Points on a hilly landscape, in no order, each with its height.
A ball rolls from a point to the lowest of its 2 nearest points, and stops where none of them is lower. Distance is the straight distance between rows; heights are no part of it.
Q_809: [119 107 137 133 146 113 143 149 158 129  66 136 103 119 113  99 168 154
 132 104 138  92 139]  h=646
Q_598: [161 144 156 114 132 105 110  84 127 113 132  84  73 108 137 130  96  91
 101 150 102 147 132]  h=416
Q_461: [167 143 127 105  86  90 109 186 128 121 120 126  55 107 134 110 130 132
 110 109  90 150 155]  h=667
Q_62: [108 140 102 145 110 109 173 138 155 129 105 153 174 204 157  96  87 167
 100 162 136 126 160]  h=576
Q_678: [200  62 156 113 136  85 104 147 156 157  93 148 119  97 142 129 155  68
 110  83 128 106 110]  h=430
Q_640: [114 118 161 191 117 129 137 160 115 117 186 110 171 101 103  65 163 105
 142  58 147 192 120]  h=523
Q_254: [ 89 138 200  74  93 160 120 114  98 131 131 100 103 110 116 162  58 109
 165 158 121 162 128]  h=672
Q_851: [145 158 128 101 123 161 149 137 134 108 130 155  69  98 139 106 174  87
 108 110 119 167 119]  h=426
Q_291: [141 141 143 112 129 172 118 142  94 116  37 122  80 101 131 150  52 181
  99 155  73 101 141]  h=497
Q_945: [150 117 147  98 100 124 121  69 111  85  80 125  62  75 145 157 183 117
 140 140 148 109  98]  h=500
Q_178: [120 146  55 155 147 131 133 148 155  99 110 140 104 143 139 138 129 167
 156 164 127  99 159]  h=343
Q_427: [107 157 107 123 152  94 145 137 129 148 155 125 168 142  99  97 141 128
 119 166 145  96 135]  h=255
Q_238: [109 115  60 127 112 180 121 138 126 140  99 180 130 167 154 165 154 176
 135 120 108  92 128]  h=319
Q_347: [107 122  71 121 133 164 115 139 114 112  90 122  54 112 103 157 160 142
 122 112  70 112 126]  h=415
Q_346: [141 162  99 102 125  80 111 125 128 120 139  92 123 158 124 134 117 175
  89 134 117 147 148]  h=358
Q_691: [132 143 165  61 147 113 116  84 146  90 141  93 130 115 120 171 108 142
 118 123 158 163 109]  h=565
Q_619: [132 129 119 144 201  82 141 172 187 138 178 139 153 149 141  70 147 111
 110 126 136 105 122]  h=428
Q_516: [141 113 152 149 100 123 106 127 112 128 181 119 152  98 106 104 147  75
 136  90 143 181 128]  h=509
Q_505: [135 158  82 143 154 134 161 145 167 115 103 143  51 142 122 131 119 115
  96 126  76 153 155]  h=231
Q_817: [126 147 134 107 122 147 130  97 109  98  61 106  47  95 134 155  97 157
 104 151  81 112 126]  h=466
Q_783: [160 130  67 189 138 162 131 102 132 126  98 125 143 161 132 156  84 117
 132 134 112 161 171]  h=520
Q_117: [117 128 123 113 106 122 121  88 126 110 109 116  80 112 134 129 192 145
 150 130 126  95 118]  h=515
Q_420: [119 162 135  99  92 133 143 113 100 122  91 116 130 160 164 150  41 163
 124 191  99 112 156]  h=543
Q_738: [125 147 108 111 121 189 137 146 117 109  65 162 115 119 134 151  93 165
 142 142 119 111 151]  h=341
Q_229: [ 78 144 173 135 153 159 158 168 127 135 181 129 177 171 161  50 135 172
 113 120 158 153 107]  h=476
Q_413: [166  92 123 166 205 117 159 176 182 156 126 132 127 135 152  87 200 104
 129  75 134 114 113]  h=342
Q_28: [ 62 165 131 115  83 156 169  85  77 112  85  98 106 152 122 164  73 152
 132 155  63 145 142]  h=504
Q_159: [168 112 113 108 180 150  96 142 131 154 165 120 145 121 104 122 168  95
 113  96 142 153 111]  h=302
Q_938: [186 133 145 142 151  93 147 130 131 145 109 110 140 115 144  79 171  99
 111 100 128 120 131]  h=417
Q_258: [170 156 206  82 116 105 137 111 114  96 168  97 150  96 160 109 103  82
 127 113 140 179 112]  h=534
Q_611: [112 104 188 115  95 138 115 144 123 160 115 135 164 148 136  78 119 147
 142  85 130 132 145]  h=425
Q_506: [102 135 176 110  65 147 134 106  70 110  56 115  99 100 128 201  38 186
 130 169  78 111 122]  h=643
Q_10: [188 108 147  87 142 130  60 113 138 138 119 123  92  94 156 156 116 115
 137 143 133  97 120]  h=409
Q_989: [111 147 129 163 145 140 142 220 135 141 162 142 156 168 149  42 132 174
 121 118 141 158 141]  h=490
Q_63: [ 91 120  70 160 147 173 113 152 133 129  99 104  85 169 112 125 140 187
 133 115  83 146 155]  h=325
Q_113: [ 92 126 154 103 115 123 138 115 138 120 142 152 168 106  87 154 106  86
 149 132 173 130 119]  h=535
Q_497: [139 117 139 146 188 152 136 150 118 150 124 115 156 110 109  77 197 120
 136 102 163 113 107]  h=242
Q_34: [127 119 128 114 105  72 129 171 137 148  90 149 162 137  91 117 130 144
 101 102 129  98 148]  h=295
Q_534: [ 65 137 111 126  95 114 132 151 123 133 130 137 144 165 128  95 133 193
 145 159 134 104 152]  h=165
Q_940: [150 121  92 127 104  76 126 213 176 129 123 149  58 117 130 138 125 122
 128 106  96 142 159]  h=657
Q_721: [124 108 141 194 179  88 154 129 203  92 153 113  98 128 142  82 183 109
 133  79 137 142 116]  h=95
Q_31: [153  88 158 140 122  78 102 153 180 113 159 148 160 114 135 118 151 111
 142  69 159 134 120]  h=491
Q_547: [133 123  56 155 132 109 107 155 119 121  84 140  89  92  89 173  95 112
 135 166  81  68 151]  h=429
Q_288: [134 153  90  89 105 157 115 138 100  94  74 139  35  89 144 166 140 154
 101 134  59  98 115]  h=439
Q_774: [175 141  92 164 123 111 124 116 139 131 122 146 104 110 142 136 129  78
 149 159 119 102 153]  h=485
Q_133: [133 173 148 119 130 137 160 129 134 111 171 149 121 123 151  77 157 101
 133 127 140 154 122]  h=447
Q_789: [124 127 108 125 142 185  97 122 112 152  97 124 124 151 162 115 106 146
 163 169  99  74 153]  h=108
Q_185: [177 149  74 104 136 167 112 158 133 122 120 186  93 104 164 164 121 102
 132 151 109  97 133]  h=605
Q_297: [121 157  84 145 143 119 168 159 160 148 132 168 113 172 123  97 113 100
  94 136  89 130 159]  h=174
Q_551: [142  96 140 128 170 154 113 109 104 159 103 108 147  95  86 112 171  90
 149 121 157 114 112]  h=170
Q_47: [ 85 134 166 114 113 134 135 109 103 146 213 124 172 148 140 108 185 133
 124 101 156 147  83]  h=277
Q_739: [161 140 121 167 183  99 139 119 165 128 107 108  99 107 124  93 124  68
 136 144 124 117 147]  h=508
Q_807: [189  94 194 129  93 148 105  74  91 145  75 129  88  75 158 169  84  95
 126 157 122 121 111]  h=619
Q_454: [ 69 138 201  80 120 115 180  90 135 144 114 116 142 167 117 120  86 116
  99 118  96 142 126]  h=448
Q_279: [ 68 161 137 120 115 163 179 101  94 118 107  97 136 160  92 151  82 138
 136 148 102 184 142]  h=486
Q_860: [123 122 140 146 122 173 100 173 138 136 118 129 105 134 131  78 109 149
 169 112 126 157 168]  h=235
Q_125: [163 124 157 101 123  80 120 174 131 160 127 134 194 121 124  78 137 124
 110 103 146  92 136]  h=336
Q_14: [145 130  49 105 159 166 109 122 129 114 116 127 147 166 135 185 139 192
 113 126 135 134 126]  h=306
Q_101: [156 130 114 102  94 158 101  87  93 124 113 129 103 106 133 192 126 121
 123 131 109 130 117]  h=210
Q_830: [130 135 151 169 154 134 145 154 141  84 166 108 153  96 111  85 173 130
 127  71 171 192 107]  h=536
Q_393: [ 63 150 176 104 118 165 188  94 113 126 116 121 136 149 103 123 101 105
 123 111 110 180 126]  h=468
Q_280: [135 127 125 151 141  94 124 141 183 137 179 166 135 127 148  96 141  79
 146 144 142  94 133]  h=403
Q_380: [132 107 188 104 135  90 122 118 129  84 160 110 127  59 127  74 154  38
 134 126 145 143  91]  h=495
Q_626: [138 146  87 171 139  98 160 158 123 145 127 130 171 186 142  88 156 179
  99 123 141 134 146]  h=651
Q_527: [119 102 157 118 118 167 116 111 115 135 139 122 166 124 117 141 155 143
 158  95 168 150 115]  h=370
Q_978: [ 92 127 122 126  87 145 172 120 112 135  93 121 191 214 160 116 105 202
 113 153 139 143 150]  h=593
Q_517: [117 173 106  97 112 102 143 121  93 134 141  90 173 157 103 133  94 155
 113 162 137 147 147]  h=320
Q_697: [ 93 177  98  80 111 179 160  91  69 107 104 131 131 112 135 183 121 131
 154 177 107  91 109]  h=568
Q_376: [149 106 120 103  81 149 119 145 101 156  84 188  94  97 132 154 142  89
 114 118  93  88 127]  h=209
Q_49: [ 69 111 117 163 104 104 156 144 164 150 118 173 144 177 103 104 146 154
 114 101 126 113 144]  h=618
Q_576: [104 150  40 166 147 120 150 156 114 126 140 116 156 194 113 128 156 200
  99 145 147 140 131]  h=640
Q_165: [ 81 103 142 150 139 124 146 172 159 127 170 168 120 107  89  83 200 102
 134  84 157 130 101]  h=584
Q_676: [138 112 133 179 214 131 142 160 151 144 161 126 150 139 147  78 204 147
 125  94 166 116  93]  h=294
Q_562: [116 144 161 176 156  88 156 102 128  89 224  78 219 137 135 101 120 119
 119 107 151 167 103]  h=233
Q_206: [191 134 107 112 145  78 149 152 139 133  90 133  92 105 119 123 164  95
  92 113 115 115 126]  h=381
Q_202: [ 82 151 132  69 131 162 138 146 105 122 161 133 125 104  89 115 166 134
 127 125 148 137 111]  h=688
Q_766: [105 146  95 112 110 147 128  94  97 119 106 103 105 140 133 148 144 180
 137 143 100 100 132]  h=532
Q_453: [100  87 132 148 111 101 148 123 158 163 120 167 132 157  95 120 173 104
 103  71 110 111 124]  h=606
Q_514: [146 100 153 138 104 105 115  91 138 121 107 119 152 112 113 150 134 130
 150  98 168 138 132]  h=377
Q_568: [127 148 118 119 120 184 140 123 141  94 101 164  77 112 136 151 127 131
 138 108 126 162 135]  h=393
Q_386: [ 84 152 101 126  92 173 159  97  74 117  52 112 136 154 157 165  50 169
 124 170  57 108 139]  h=522
Q_855: [170 106 124 145 132 105  87  92 150 115 130 100  37  96 137 145 121  76
 121 138  97 153 128]  h=442
Q_539: [116 103 117 155  86 141  76 124 125 106 115 126  83  82 105 166 101 120
 181 138 130 129 142]  h=435
Q_471: [146  73  74 164 152 119  77 133 157 153  81 116  92 144 119 175  94 135
 134 126  74  88 157]  h=410
Q_692: [117 115 135 224 188  76 152 175 192 104 200 118 133 132 142  61 176 129
 129  79 129 138 111]  h=151
Q_364: [ 74 107 149 134 145 114 141 156 184 128  98 153 137 156 100  84 119 163
 127 111 143 105 148]  h=631
Q_651: [194 100 158 125  87  97 113 153 113 120  77 141  68  70 146 119 159 100
 128 112 127 139 129]  h=279
Q_757: [ 85 139  71 112 105 203 129 107 121 109 100 163 122 176 180 160 119 185
 144 147  93  90 125]  h=352
Q_704: [169 135 128 115 136 125 136  90 111  93  91 112  55  63 135 124 170  69
 121 164 131 129 104]  h=487
Q_398: [160 131 176  72  87 125 111 153 133 132 142 167 116 106 135 126 105 102
  96  92 129 162 129]  h=626
Q_207: [ 86 154  84 172 138 131 152 171 100 123 165 100 176 188 124 101 138 219
  96 157 171 182 126]  h=630
Q_244: [ 76 149 123 158 139 125 160 159 124 103 138 108 140 167 112  86 150 224
 110 108 163 183 131]  h=620
Q_872: [116 171 138  90  98 160 154 100  80 126 138 108 133 120 142 158 106 111
 175 181 125 127 135]  h=552
Q_306: [126  96 145 133 128 117 115 133 173 126 158 169 168 113  96 139 121  82
 126  93 167 142 122]  h=511
Q_556: [181 130 177 105 136  96 111 131 134  96 133 108 121  67 137  94 123  70
 127 124 156 156 120]  h=512
Q_213: [ 81 134 167 203 187 125 167 123 131 107 218 103 203 137 123  75 120 100
 119 109 157 162  97]  h=204
Q_147: [138  68 128 176 142 101 133 131 190 125 146 131  69 126 145 118 201  84
 151  74 114 146 113]  h=168
Q_388: [144 136 159  83 106 154 116  99  72 141 151  88 159 128 134 149 142 135
 155 108 153 175 114]  h=333
Q_913: [176 114 108 153 129 146  93  94 147 108 115 138  50  89 165 166 121  79
 160 155 112 121 130]  h=462
Q_220: [149 125 128 115 169 119 105 173 105 152 189 104 179 118  86  87 162 123
 101  93 147 149 112]  h=266
Q_400: [ 77 136 120 127 165 111 140 146 128 145 187 123 201 176 122  94 133 167
 114 158 172 111 102]  h=216
Q_271: [131 125 154 137  73 120 140 107 146 136 111 173 104 135 145 120 135 100
 119  98 111 135 141]  h=364
Q_737: [131  96 151 151 182 127 103 130 140 135 203 117 141 113 145  90 225 115
 140  95 168 110  75]  h=334
Q_812: [172  88 191 125 104 139 114  76  90 122  84 136  63  51 140 197  69  98
  92 197 107 116  80]  h=600
Q_930: [112 109 173 121  69 158 134 101  84 117  50 155  90  70 128 203  59 155
 110 158  86  80 101]  h=625
Q_321: [142 122  88  82 178 124 104 135 136 153 126 134 168 147  92 157 108 133
  92 136 137 100 125]  h=335
Q_552: [161 138 148 145 137  99 141  85 124 135 187 103 230 157 161 117 121 111
 122 120 158 147 114]  h=273
Q_584: [ 98 146 144 109  65 104 126 153 116 118  97 123 135 135 135  99 114 200
 157 137 143 112 165]  h=212
Q_68: [126 124 134 115 137 174 142  99 130 120  85 169  75  85 133 152  99  71
 132 172 111  88 121]  h=573
Q_215: [163 147 135 150 186  93 140 112 136 145 142  84 169 157 150  74 157 128
 107 120 132 114 127]  h=445
Q_758: [173 130 129 123  88 158 112 146  89 131  52 160  78  93 153 172  74 153
  89 141  71  94 129]  h=531
Q_146: [107 136 107 119 105 201 146 139 126 125  76 171 136 173 170 130  78 169
 152 148 122 129 156]  h=386
Q_637: [159 100 118 148 102 155 117 111 116 112  75 140  56  94 105 181 105  97
  99 107  83 177 135]  h=569
Q_110: [145 116 126  93  73 154 119  96  76 127  86 166  85  71 128 193 121  98
 105 158  96  89  93]  h=132
Q_442: [138 152  79 102 134 191 132 128 117 117  94 180 100  93 141 177  95  91
 118 164  85  75 113]  h=589
Q_82: [104 158 148 135  60 114 138 128 115 108 162 131 136 110 135 103 167 147
 178 133 169 131 137]  h=338
Q_838: [146 134  99 114 161 156 118 115 144 129 148 122 133 176 147 146 173 180
 101  91 144 166 112]  h=251
Q_985: [ 98 105  76 139 125 153 110 100 100 164  97 137 160 145  85 166 114 126
 134 144  96  78 139]  h=356
Q_399: [135 141 146 112  64 132 111 137 113 112  94 139 111  98 139 142 117 165
 165 140 151 108 151]  h=269
Q_65: [126 137 117 207 172 113 144 212 101 163 202 130 166 160 148  58 184 158
  95  89 142 148 109]  h=208
Q_729: [136  95  98 137 113  84  92 167 135 149 131 110 129 149  88 139 166 187
 122  73 126 146 141]  h=195
Q_16: [175 171 110 127 130 128 129 102 101 143 121 108 116 105 140 125 102  85
 143 183 115 110 149]  h=507
Q_588: [ 98 155  61 122 140 172 133  74  88 118 114  84 132 182 149 154 130 185
 122 163  77 118 133]  h=545
Q_91: [ 90 134 113 151 145 120 132 173 138 118 122  99 129 140  72  98 136 185
 120  99 143 169 150]  h=610
Q_326: [109 120 132 128 137 143 136  79 152 118 115 148 118 117 110 155 109  89
 147 143 137 111 125]  h=554
Q_822: [112 117 176  80 104 178 141 104 102 130  67 153 118  93 128 199  65 126
 142 153 120  94 110]  h=604
Q_455: [141  99  96 119 110 170 116 163 125 165  98 181 105 133 139 134 170 126
 147 102  99  82 131]  h=268
Q_553: [129 131 162 116  48 100 115 153 125 105 116 154 100  80 126 109 149 118
 162 116 151 129 142]  h=312
Q_343: [125 141 149 145 173 114 128  93 152 115 103  82 110 119 116  99  94 110
 145 164 128 118 151]  h=528
Q_921: [172  70 137 153 120  99 124 155 155 126 105 141  64  96 145 115 180  70
 139  80 108 158 124]  h=224
Q_605: [144  94 135 140 151 141 105 117 136 124 171 128 113  87 136  98 211  54
 156 121 155 134  91]  h=361
Q_821: [120 130 129  86 153 139 139  97  96 142 114 100 170 113  84 150 156 121
 130 145 164 101 110]  h=249
Q_525: [152 157 108 113  82 123 116  98 122  89 118 157  62  90 160 209  59 127
  97 177  83 101 118]  h=529
Q_212: [127 116 136 144  86  82 125 106 127 111 116 152  45  75 114 138 117  47
 111 175  93 120 128]  h=567
Q_740: [ 96 127 128 158 162 118 147 186 144 114 181 157 156  94  92 102 190 139
 133  97 200 127  90]  h=574
Q_70: [113 109 143 168 159 135 110 201 112 161 211 140 188 142 121  78 172 140
 104  72 152 147  94]  h=232
Q_881: [132 126 169 132 121  92 150 145 133 130 160 145 219 127 139  86 145 132
 126 100 172 114 114]  h=365
Q_548: [131 161 123  89  90 124 113 169 131 137 172 170 118 138 122 118 101 115
  99 114 109 161 148]  h=638
Q_480: [142 105 111 164 131  62 129 201 136 163 122 127 176 141  86  99 157 153
 117  77 135 132 144]  h=248
Q_39: [149 124  86 167 100 168 115 111 112 125  79 133  98 137 126 176  92 139
 114 105  79 160 156]  h=546
Q_748: [138 127 138 121  61 132 116 100 139 137 109 168  73 144 168 157 115 132
 109 113  79 117 143]  h=327
Q_366: [122 143 136 128 141 133 147 104 112 101 133 109  96  74 110  92 164  66
 146 152 147 149 118]  h=469
Q_935: [104 159 128 169 110  87 150 123 139 112 191 128 161 129 140  95 176 150
 156 138 184 122 120]  h=357
Q_373: [173  85  76 160 157 132  96 149 150 162 110 129 101 132 124 162 138 111
 148 115 111 113 148]  h=382
Q_716: [121 116 115 160 168  76 155 209 158 125 179 144 145 121 111 101 214 150
 102  68 163 134  89]  h=564
Q_606: [154  95 118 138  93 142  89 114  87 143 138 123 116  93  95 147 149  66
 148 114 129 168 126]  h=492
Q_317: [178 125 115 146 115  99  99 179 108 137  95 113 143  87 108 110 133 136
 161 121 155 119 164]  h=375
Q_827: [121 127 133 165 145  91 153 146 149 119 110 101 186 186 149  73 118 196
  98 108 149 153 146]  h=663
Q_949: [ 90 130  78 143 161 179 110  89  87 146 139  70 145 175 115 138 144 178
 142 159 114 123 130]  h=556
Q_754: [154 143 109 128  77  99 117 124 130  93 116 161  47  90 139 169 111  94
 112 152  94 131 135]  h=553
Q_134: [ 67 114 153 169 180 149 132 115 142 133 212 118 165 138 106  90 127 101
 144 131 161 147 103]  h=169
Q_79: [145 107 104 135 125  96  91 161 166 118 181 126 127 151 127 147 166 166
 122  66 147 172 129]  h=141
Q_625: [130 139 123 145 133  97 133 101 154  99 160 116 147 125 124 131 163 137
 144 117 179 139 120]  h=332
Q_899: [ 77 107 122 112 145 134 131 146 116 164 132 114 207 190 126 111 123 193
 124 167 168  93 121]  h=173
Q_643: [115 122  79 128 173 144 128 136 137 131 126 124  86 126  84 136 165 119
 118 124 110 124 121]  h=388
Q_73: [166 171 127 113  80 140 121  90  78 140 142 121 119 108 169 168  79  95
 154 189 107 117 142]  h=533
Q_896: [119 144 139 113 159  85 130 156 153  93 133  98 121 105  74  95 146 141
  97  98 147 161 127]  h=596
Q_595: [ 83 131  99 125 157 143 123 159 121 137 125 105 149 170 123  84 139 203
 140 169 152  98 137]  h=112
Q_815: [ 75 160 194 104 149 113 186  98 137 110 173  65 195 198 160 124  90 146
 158 163 141 171 111]  h=189
Q_743: [105 129 141 142 122 155 167 104 111 138 121 113 200 187 150 119 145 189
 131 120 165 155 128]  h=611
Q_512: [185 101 202 122  94 126 111 106  94 133  89 123 126  67 131 137  90  75
 141 119 149 155 126]  h=641
Q_403: [216 112 109 124 104 130  84 157 116 143  87 163  79  97 163 190  79 134
 102 129  86 113 138]  h=563
Q_320: [ 94 128 171 127  84 152 169 125 131 147 105 170 145 160 132  96 121 128
 128  93 124 140 149]  h=398
Q_11: [192  79 125 127 168  75 142 176 183 155 102 129 109 118 160 118 185 102
 124  68 122 104 116]  h=387
Q_916: [193 114 105 139  93 113  98 163  93 130  90 124  95  72 119 131 183 123
 164 114 147 128 142]  h=328
Q_999: [ 99 111 116 147 112 117 157 154 146 141 114 177 110 113  87 107 205 100
 129  95 129 113 120]  h=594
Q_195: [145 131 132 144 115 108 125  66 126 145 155  93 176 169 142 144 115 123
 127 123 128 143 138]  h=311
Q_964: [ 79 114 133 133 174 176 126 130 147 147 162 127 167 162 109  99 100 130
 142 140 149 142 130]  h=115
Q_998: [111 124 126 132 150 163 127 152 117 176 149 125 154 166 120  78 136 131
 116 117 122 139 133]  h=38
Q_218: [161 128 133 121 112  79 117  78 129 156 117 113 133 150 118 149  79 104
  69 132  92 128 146]  h=396
Q_262: [113 125 119 115 130 174 114  82 101 172 136 120 150 175 162 131 101 119
 152 170  97  97 138]  h=160
Q_486: [111 166 165 126 163 137 154 163 150 122 196 141 143 146 175  37 152 134
 119 120 148 134 113]  h=463
Q_736: [127 147  85 117 137 106 105 140 165 102 186 138 115 130 135 144 163 153
 153 140 169 122 123]  h=298
Q_498: [119 120 189  89 112 128 105  79 117 114 114 110  88  88 137 197  42 129
 153 201 122  90 105]  h=472
Q_42: [ 77 161 111 104 102 125 161  68 136  91 118 129 130 149 134 192  62 140
 140 178 119 118 132]  h=177
Q_45: [124 118 145 129 120 186 107 149 108 164 103 138 119 123 142  83 114 132
 174 139 119 107 154]  h=176
Q_784: [141 151 156 126 158 131 149  89 102 152  98  62 143 142 120 104  74 109
 121 166 104 134 147]  h=550
Q_418: [179  86 167 107 120  79  96 168 170 142 105 152 139 113 136 127 122 117
 108  68 141 127 132]  h=464
Q_456: [ 90 144 156  65 100 182 110 130 101 117 157 116 100 106 106 139 124 123
 163 135 131 163 117]  h=681
Q_491: [129 115 168  91 103 144 125 132 132 123  96 157 109  95  94 149  82 100
 106  97 131 162 127]  h=608
Q_435: [157 130 141  93 117 118  73  88 131 122 134 114  92 112 155 175  67 133
 136 184 117  98 129]  h=443
Q_580: [105 122 124 135 122 116 131  53 118 146 107  89 163 170 115 174  87 133
 122 151 112 119 144]  h=265
Q_731: [158 121 103 118 211 113 109 167 161 143 147 125 187 153 133 114 142 172
 116 130 184 110 118]  h=206
Q_268: [138 126 137  86 110 158 122  71 129 134 113 144 118 150 155 180 106 134
 106 119 104 125 120]  h=271
Q_520: [142 121 120 208 190 108 155 189 142 103 192 120 159 110 120 109 200 145
 111  58 179 178  91]  h=551
Q_495: [178  84 123 149 151 152  82 130 143 176 143 127 122 143 135 124 161 102
 139  85 114 139 134]  h=344
Q_670: [127 144  91 127  91  77 116 181 151 135 159 156 109 134 111 117 115 116
 122 130 109 123 165]  h=647
Q_92: [150 138 131  80 154  97 105 128 142  99 134 103 111  91  86 139 134 117
  90 112 140 151 118]  h=583
Q_416: [143  83 140 121 104 163 109 134 131 110  85 166  69  82 104 165 140  88
 115  82 129 176 117]  h=587
Q_865: [137 134 163 148 195 125 136 130 112 161 183  84 191 146 141  36 147 106
 106 115 114 118 114]  h=465
Q_441: [118 142  67  97 106 121  93 129 148 116 178 155  94 134 134 173 133 129
 142 151 119 107 127]  h=267
Q_836: [ 79 140 132  83  88 182 153  91  75 114  95 139 155 112 122 227  85 125
 175 160 115  98 106]  h=585
Q_965: [ 72 146 201 102 145 106 170  81 154 116 147  95 165 168 157 119  89 129
 166 164 142 124 121]  h=159
Q_23: [113 147 147 103  87 156 126  75 107  97 107 146  89  95 173 224  31 128
 135 193  84  88 101]  h=502
Q_776: [120 105 102 172 100 122 107 120 129 116 133 130 118  98  68 149 144  90
 169 114 149 159 145]  h=467
Q_190: [143 130 115 146 137 132 109 133 133 134 196 135 162 174 156 135 190 187
 116  84 171 157 103]  h=199
Q_171: [125 131 132 122 120 115 157 165 125 151 128 164 229 163 124 101 125 160
 113 121 181 123 136]  h=397
Q_898: [159 155 120 120 139  92  87 113 138 119 140  70  89 140 139 115 102 145
 121 145 104 142 161]  h=385
Q_581: [100 132 130 230 191  93 155 198 128 121 223 123 173 137 141  59 161 136
  96  97 155 140  93]  h=186
Q_857: [ 99 108 126 140 144 164 138  77 134 157 111 116 182 197 145 141  87 142
 145 155 131 119 139]  h=213
Q_672: [132 137  74 137 124 147  93 156 146  99  99 145  70 113 160 156 111 158
 169 154  97  82 150]  h=372
Q_381: [156 123 133 143 121  98 123 130 154 123 164 152 109  97 156  89 191  66
 161 129 152 111 117]  h=383
Q_818: [ 96 116 103 170 134 178 111 151 133 111  97 115  68 124 106 119 102 146
 171 132  94 143 164]  h=287
Q_20: [ 96 114  93 122 137 129 115  89 126 131  89 105 161 152  92 188  62 152
 130 166 117  87 137]  h=310
Q_596: [178 123 111 156 136 154 121 110 132 147 110 149 166 132 131 147  79  90
 147 132 145 132 160]  h=489
Q_467: [116 141 111 104  96 110 141 123 140 130  96 142 147 197 171 131  53 167
 100 169  97 107 162]  h=560
Q_882: [158 119 118 133 118 155 131 133 129 163 117 169 207 163 137 137 105 127
 129 117 161 138 147]  h=444
Q_549: [177  73 141 118 129 115  56 107 150 149 139 109 104 115 143 139 144  96
 140 110 126 124 123]  h=378
Q_308: [117 135 171  96 105  76 140  85 120 152 114 100 135 147 109 110 106 115
  80 127  90 121 132]  h=427
Q_711: [134 157  89 138 148  97 161 137 149 120 100 145 141 131 116 114 137 135
 128 158 145  95 148]  h=299
Q_563: [124 144 196  74 148 115 137 108 157  90 180  96 157 124 145 111 106 120
 123 102 150 170 108]  h=548
Q_759: [123 109 110 134  81 155  73 148 108 102  84 148  53  67 140 175 101 146
 171 143  87  87 127]  h=404
Q_687: [ 84 161  84  92 100 123 118 103 147  92 156 151 123 159 133 187  87 162
 127 165 124 122 131]  h=225
Q_41: [161 104 124 133 119  81 100  96 148 163 137 131 172 153 122 136 104 106
 106 119 125 113 143]  h=355
Q_290: [141 107 175 134  85 115 133  77 112 120 107 151  55  70 125 166  76  47
 104 182 101 135 113]  h=580
Q_591: [ 88 123 171 162 138 144 146 145  92 155 218 138 211 150 142  93 169 141
 122  90 175 140  84]  h=258
Q_188: [153 122 116 122 215  95 125 140 156 127 128 106 174 120  91 113 160 144
 100 106 172 112 107]  h=120
Q_628: [154 132  60 114 201 146 110 140 152 123 136 126 160 141 104 160 129 157
 116 147 171 122 128]  h=281
Q_500: [127 127 116 130 140 134 123 133 127 179 135 145 129 158 119  91 123  86
 112 137  84 109 148]  h=114
Q_140: [110 122 178  81 122 118 134  91 105 113 147 111 117  75 114 106 162  56
 145 155 147 123  90]  h=482
Q_243: [ 73 139 146 111 121 115 145  74 160 113 142 120 138 165 149 144  99 141
 157 172 140 102 136]  h=116
Q_850: [104  93  94 153 187 174 104 141 155 149 137 118  96 155 104 127 153 147
 139  98 112 150 133]  h=359
Q_842: [116 129  86 138 110 118 111 117  98 142  99 135 126 100  88 158 105  92
 141 176 100  58 139]  h=395
Q_713: [104 134 194 103  77 143 131  97  74 128  87  88  94 108 120 178  47 144
 149 161 100 148 132]  h=660
Q_609: [127 154 134  97 193 124 166 111 125 126 143 104 195 126  94 126 150 132
 109 131 184 124  97]  h=211
Q_406: [ 97 189 116  84 135  97 162 121 114 132 173 106 172 173 127 106 112 137
 117 188 139 115 134]  h=288
Q_642: [167 145  67 137 142  71 150 164 128 125  94 127 108 100 101 131 183 128
 129 139 132  99 143]  h=345
Q_128: [115 151 166  88 101 150 140 116 103 145 195 117 172 157 155 119 135 134
 136 117 142 170 116]  h=300
Q_603: [ 88 154 188 133 138  96 186  91 127 102 191  65 205 166 133 116 100 116
 136 117 134 180 107]  h=215

Where does a ball stop that starts at each point below?
Q_364 | Q_427
Q_68 | Q_551
Q_940 | Q_79
Q_576 | Q_366
Q_527 | Q_721
Q_403 | Q_789

Call two points neighbours if one is among the 2 nearest of the other. Go from one point of each pair to the other, from neighbour to neighbour, staying as low as possible. Name the highest point that can't be avoided.
Q_366, Q_998 | Q_512
Q_551, Q_79 | Q_14
Q_110, Q_738 | Q_146
Q_998, Q_243 | Q_562
Q_188, Q_551 | Q_821
